Each row is a point on a tangle of strands that fork and nearly touch. The rows are in no order.
Two points are linked if the straight distance between their rows is under 89.7. Some points are linked to none.
q693: [-29 -23  19 -23   1 -15 -26  20   9 -15  65  52 -38  37   0  32   3 -13
  27  13  35 -50 -39]
q532: [-26  44  18   7  -8   7  -8  22  11  20 -22 -21  61 -32  -7 -19  15 -24
 -23 -30 -52 -11  -4]
q276: [-25 -26 -34 -27   6   0 -17 -21   8  57 -43  20  11 -22 -25 -26   7   4
  31   1   7  17   5]
q266: [-25 -16  -3   7 -14  23  37  -1  11  10 -16  -7  38   4 -12 -23  16 -20
  -1 -24 -29   4   9]
q562: [ 40  -4  20   3  17   8  -7  -3  -1 -50  37  10   7  12  -6  36 -14   7
 -15 -37   5  -4 -38]
q937: [-37 -13  29 -14 -28  27  18  19  14  29  -7   7  25  20 -20 -10 -17  19
  34  31  60   1   5]
q472: [  9  37 -13   3  35  41  -8 -11 -12   2 -37 -13   8  -1  19  -3   3  -5
  22  11  53 -21  17]
q745: [ 15  -5  44  -2  16  33   5   6 -13 -36  49  15  23  23 -11  43  -3  10
 -19 -48  29 -13 -38]
q645: [ -4 -43 -15   7 -10  16  58   0  10 -19   4  -7  -9  33  -4   6   5   1
  19   7   6  27  15]
q837: [-10 -19  19   4   9  46  44 -28  -6  54 -21  -1  61   3  -4  -6  44 -32
   7  10  46 -11  26]
q751: [  5  -6  32  21 -28 -25 -31  33  23 -44  51  -2 -10   7 -43  19 -23  33
 -33   8 -31  15 -14]
q112: [ -6 -14  31 -39 -25  -7 -11   2   6   8  38  16  29  -7 -38  14 -11  23
  -1 -23 -31  18 -33]
q510: [-20 -18  16 -42   0   4 -16  11  -1 -30  49  15 -22  34   7  27  16  -9
   5  -9  28 -52 -39]
q78: [ 10  -6 -47 -21  25 -25   1 -28 -40   4 -14  18 -72 -19  17 -11  28   1
  -7  36   2  -6  31]
q428: [ 23  18   1  43  36  42  18 -45 -22  36 -37   7  50 -15  -8  -6  10   4
 -12 -12  41  16  23]
q368: [-11  17   3   9  24  29 -13 -35  -9  54 -27   1  48 -37 -37 -20  18  -4
 -34 -41 -22  17 -11]
q197: [ 11  21  -4  17   2   4 -33  -5   4 -26 -12  -4  -4   9  -9   8 -32  31
  37  15  32   2   2]
q414: [ 15  57  66  44   2  10  -6   4  28  -3   8 -23  50 -14  20  11  -7 -15
   3  -9   2 -34   3]
q701: [ 15 -23  -9 -29  16  -3  13  -7   1 -21  25  -2 -27  27  15  25 -13 -11
  30 -15  -3  16 -28]
q773: [ -5   6 -33 -26  49  23 -13 -40 -31  69 -44  20  19 -21  -1  -5   6  -6
  -7 -27  36  23  -4]
q152: [ 11 -57 -17 -12  -5 -28  37  -7 -48  42  26  41 -35   5   0   1  26  14
  -9  32  31  43  15]
q326: [  8 -26  36 -21 -25  14  24   3 -15  -6  37  12  36  10 -29  16  -1  27
 -23 -26  -9  22 -14]
q615: [ 53 -10 -23  12  36 -30 -17 -21 -19 -19  21  20 -59 -18  17  20 -20   5
   0  10 -36  36 -12]
q432: [ 16   5  15  61 -12  23  27  -4  33  -2 -24 -21  40  11   0   0 -13 -11
  33   8  10  20  18]
q418: [-11  -7 -48 -15  22  -4  33 -11   0 -27 -30 -18 -54  10  22 -18  21 -27
   5   1 -16  -5  16]
q179: [ -5  26  -6  12 -28 -50 -53  24  10 -20  -3   0 -47 -15   6 -20 -17  19
  -4  31 -20 -31  13]
q325: [ -8 -10  38  -3  12  29  38 -13  18  31   6  -7  63  11  18   3  22 -41
  31   1  15 -24  14]
q184: [-40 -30 -13 -30 -48 -37   1  12  22   4  14  12 -51  14   5 -38   9   5
  15  42   1 -16  21]
q527: [-28   3   6 -66 -13   7 -13   4 -18  -4  19   9  -8  16   7  -2  29   3
  -1  -7  19 -53 -16]
q706: [-10  -3   7  66 -31  -5  27  14  46  10 -37 -28  33   9   9 -23  -9 -30
  28   0 -18   4  21]
q24: [ 37  23 -24   5  51  29  18 -12  -4 -10 -16   1  -8   3  43  14 -30 -20
   9 -37 -21  32 -14]
q588: [-44   9   3  31 -16   4  -9   7  35  40 -40 -34  49 -31 -17 -39  20 -36
 -21 -20 -41 -10   7]
q657: [ 34  44  35  42  20  30  -7   1   4 -26   3 -19  35  -2  22  23 -32   0
   3 -14   8  -6   2]
q135: [  2   1 -61   5  28 -11   9 -17   2 -18 -19 -11 -44 -12   5 -19   2 -16
 -26 -13 -57  25  10]
q387: [  5  12 -33 -23  20  16 -10  -9 -26  17 -34   1 -12  -6  -8   3   4   7
  13  21  58 -15  13]
q258: [ 11 -17  -5 -12   1   6  36 -13 -38 -19   5   7 -16  25  -7  12  19  27
 -22  21  57  -1  24]
q298: [-30 -15 -42 -44  -5  10  15   3  -4   1 -30 -17 -28   6  21 -23  30 -25
  12  10  17 -38  14]
q855: [  5 -32  36   4 -27  15  37   8   9 -44  42  -8  30  26 -24  13  -7   8
 -32 -18 -14  26 -18]
q603: [  6  55  52  39   0   2 -11   7  33   4 -21 -23  42 -10  53  -5  -7 -32
  26  -9  14 -47  13]
q775: [ 12 -30   4  21   2 -18 -23   2  -3 -11  39  30 -54  30  -6  30 -17  14
  35  51  52  -6  -8]
q474: [ 13   8 -41 -15  31   5   5 -39 -54   9 -29   5 -14 -11  -4 -13  27  14
 -44 -19  18   2  28]
q330: [-11  -5 -28  35 -28 -33 -11  19  30  -9 -23 -19 -11  -1 -21 -12 -25  15
   8  15 -33  31  13]
q953: [ 14  35 -23  -8  20 -19 -31   1  -9   7   3   1   5 -40 -21   3 -14  19
 -37 -11 -55  26  -3]
q802: [ 29  15  -8  -4  31  16  -4 -16 -35  22 -17  19  17 -14   3  23 -22  32
   6 -24  27  38 -10]
q631: [  5  -6  -7  11  14  25  48 -13  10   7  -1 -15  45   4  21  -7  11 -46
  -5 -37 -52  21   1]
q560: [-18  17  24  11 -30   6 -27  25  28 -22 -17 -15  14  25  24  14 -22 -14
  52 -16  21 -49 -29]
q736: [ -6  15  21   9  35  21  20 -21  31  42 -16  -9  56 -15  35 -22  17 -56
  18 -19 -11 -20   6]
q839: [ -3  23  36  24 -18  27  23  11   0 -45   7 -17  26  25   0  -7  14   7
 -28  -6  21 -35  13]
q26: [ -3  46  10  15  -1  10 -20  15  24 -19 -34 -26   1   9  48  -3 -21 -27
  40 -18  16 -45  -4]
q340: [ -4   9  16  14 -32 -35 -37   1   8  -7  19  19 -49   7 -13 -25 -17  38
   4  54  26 -22  17]
q756: [ 37 -11 -13 -17  42  17  31  -8 -16 -28  14  -3 -22  26  39  45 -12 -12
  11 -32   4  20 -30]
q445: [-32  12  21 -23 -36 -18 -48  35  31 -12   2  -3  -2   9   3  -6 -14   4
  32 -12   8 -45 -28]
q187: [ -2  14  -8 -49   2 -21 -44   1  -2  10  13  16 -15 -35 -10 -13  -1   8
   2  -9 -50   4 -15]
q548: [ 48 -32 -10   9  24 -32  14 -24 -37 -10  29  28 -61  -6  10  18   8  21
  -9  19 -14  29   1]
q525: [  0 -48 -35 -27  -3 -27  12 -21 -40  58   4  41 -23  -8 -11 -11  35  20
  -5  27   2  34  23]
q344: [  9 -21   8  35 -17  24  37  -3  20 -22  -6 -12  16  33 -17   4 -21  14
  15   3  14  27  10]
q221: [-30 -30  -6   1 -52 -44  -4  36  33 -19   7 -10 -50  28  10 -20 -10   0
  12  23 -21 -14  -2]
q922: [  9  -4 -11   9 -11 -21 -17  -4   0 -13   6  14 -46   3  -2  -4 -13  34
  28  42  21   3  20]
q558: [-29  19  44   9 -44  -6 -27  49  35  -5   3 -33  36  -8 -18  10 -18  -2
 -13  -9 -39  -4 -24]
q732: [ -9   8   2  34 -36 -34 -26  36  27 -28   1 -23  -4   1 -27   3 -19  30
 -26  19 -30  14   7]
q711: [-26 -56 -13 -31 -19  -4  47   7  -3 -13  15  -4 -31  42   7  -1  10  -9
   9  27  10  15   3]
q934: [ -7  33 -23 -23  -1 -27 -47  12   0 -25 -19 -11 -51 -15  27 -22  -1   0
   8  11 -14 -43   9]
q129: [  2 -64  21 -29 -25 -28  27   7 -34  35  50  51 -34  19   2  18  10  29
 -16  37  34  32  -2]
q930: [ -4  17   4  -5   9   6 -14 -15 -10  31 -28   7  31 -41 -50 -12  -5  33
  -7 -14  -4  23  -5]
q479: [ 10  44   0   7   6  12 -35   0  -4 -37 -18 -12 -10   7   9  -4 -16  23
  20  15  51 -34  17]
q910: [-28  14  44  -5 -20  -2 -44  22  17 -31  34   9  13  19 -19  14 -11  15
   4 -28  19 -43 -45]
q728: [-14  17   5  38 -17  -6  -2  21  51  13 -34 -27  37 -17  22  -8 -28 -36
  28 -17 -53  18 -12]
q406: [  2  21   7  50  39  31  -9 -48  -1  49 -36   3  49 -33 -20 -25  24 -17
 -31 -25  -3   2   7]
q895: [ -5 -58 -11 -38   2 -17  40   5   2 -21  34   2 -36  37  17  25   5 -26
  29   9   8   2 -32]
q320: [  9  -9   2 -39  -3 -21 -16  -3  -6 -14  36  14 -30   2  10   9  -1   3
   5 -13 -32  -2 -34]
q495: [-22  34 -17  36 -19  -8 -17  14  21  -8 -54 -28   7 -12   7 -25  -7   1
  -6 -14 -18 -28  12]
q586: [-31  16  15 -37 -30  -3 -18  15   5 -11  -2 -11   5  -1   5 -23   9   2
   5 -11  -1 -41   1]
q181: [  3  54   7  34  17  20 -16  47  22  -5  -1 -42  39 -26  10  20  -7 -20
 -56 -15 -57  25   1]
q554: [  0 -16 -18  29  21  30  30 -32 -13  43 -42  -4  41   6 -11 -11  25 -13
   7  13  55   4  28]
q997: [  7  22  15  33  12  25  32 -18  -5 -12  -9 -16  42   0  15 -10  25  -9
 -16  -6  10 -26  32]
q691: [ 44 -22 -33 -15  38 -32  25 -27 -60  11  12  20 -57 -18  25  17  16   0
 -11  12   6  25   7]
q97: [ -8  40 -26 -16   7  -1 -23  14   6 -27 -39 -12 -31  -5  49 -20  -9 -26
  12 -14  -5 -38  -1]
q324: [-17  24  56  44 -31  -1   4  45  44   0   6 -40  61  -1  -6  17 -13 -14
  -4 -11 -35   3 -14]
q113: [ 26  23 -13  -1  37  34  30  -3   5 -10   3 -20   4   4  30   2 -21 -38
 -18 -44 -52  31  -9]
q289: [ -7 -26 -33 -17  -7 -24 -23 -25  -3  45  -9  26 -21 -23 -24 -40  16  10
   4  21 -15  14  26]
q605: [-43 -17 -21  14 -27  10   9   2  34  18 -37 -26  31  -5 -21 -40  16 -23
  -7 -19 -42   1   5]
q115: [ 53   9  16  26  29  26  15 -17 -19 -18   6   2  27  -2   0  31 -26  11
 -17 -28   9  27 -12]
q360: [-27  18  -4  14  -5  -2 -28   0  24  25 -33 -10  36 -39 -47 -20 -17  17
   2 -13 -27  21   2]
q351: [ 18 -29   7  -2   2 -13  -8   7 -17  16  33  33 -35  26 -16  44 -18  20
  16  53  78  14  -6]
q318: [ 28 -29  -3  -7  11  -5  22  -1 -33  -7  21   8 -22  28  -4  47  -1  17
  -8  22  62   2  -2]
q627: [-42 -26 -27 -50 -20 -11   4  10  -4   7  -8   5 -36   6   0 -31  34  -9
   7  35  26 -28  24]
q412: [ -4 -43   2 -39 -23 -25  14  -6 -11   9  44  30 -53   2   5 -21  27   0
  -8  28 -41   7   5]
q598: [ 15 -33  28  17 -24 -22 -10   7   3 -22  76  32 -21   7 -22   8 -16  34
 -38  20 -22  22 -19]
q424: [-19  36  26 -16 -15  -3 -34  26  16  14  -9 -18  40 -28 -26  -2 -16   3
   2 -24 -47  10 -28]
q993: [ 14  -5  26  17 -18  12  30  14  -4 -75  36 -18  -2  27  -5  10   9   7
 -49 -14  -3 -15  -8]
q703: [-16 -31 -38 -63   8 -14 -11  -1 -16  67 -14  28  -5 -20 -11   2  10 -14
  31  21  22  13  -4]
q508: [ 22  25 -41 -20  28 -21 -25 -28 -36  -7  -1  15 -60 -38  21 -18  12   5
 -18  15 -19 -15  23]
q750: [ 36   8 -25  12  14 -21 -24  -4  -3 -24  15   1 -20 -25 -12  11 -26  19
 -20   9 -46  34  -5]
q254: [ 12  30  -6 -34  43  25 -16 -22 -37  52 -29  22  25 -25   8  12 -12   9
  15 -21  39  23  -8]
q372: [  6  42  41  43  -9   2   0  52  30 -18  16 -47  58  -7  25  30   2 -31
 -42 -12 -48  -6  -8]
q903: [-15 -10 -40   8 -17 -25  -1   9   9 -12  -2  -7 -24  -6 -22 -25   4  -2
 -19   5 -61  27  17]
q296: [ -4 -12 -37 -49   9  -4 -25  -9 -30  45 -20  22 -21 -20 -10   3  13  -3
  28  44  50 -13  17]
q608: [ 28 -40   8  18  -8 -28  14  -3  -4 -32  56  22 -47  15 -10  12  -9  29
  -6  20 -16  23  -4]
q433: [ 16  10   6   8  10  31  40 -22 -45  -4 -13  -3  24   9   2  11  30  20
 -31  -8  44 -10  21]

Follow the links from the first point to the second, and from the first to the third. Name the last point that the two ways share.
q414; q289; q318: q922
q750; q645; q428: q701
q289; q433; q802: q922
q910; q745; q112: q26

A fork is a point with three links, a tip a point with one. Leave the first point through the second and follow the links. Name the first fork or tip that comes.
q112; q326: q922
q736; q325: q424
q298; q418: q548
q903; q135: q221
q296; q703: q129
q895; q711: q728
q360; q930: q736
q728; q706: q701

A fork is a point with three links. Follow the links from the first point to the second and name the forks in between, in order.
q197; q112: q922
q934; q562: q26 q115
q325; q372: q424
q510; q839: q445 q26 q922
q775; q657: q922 q26
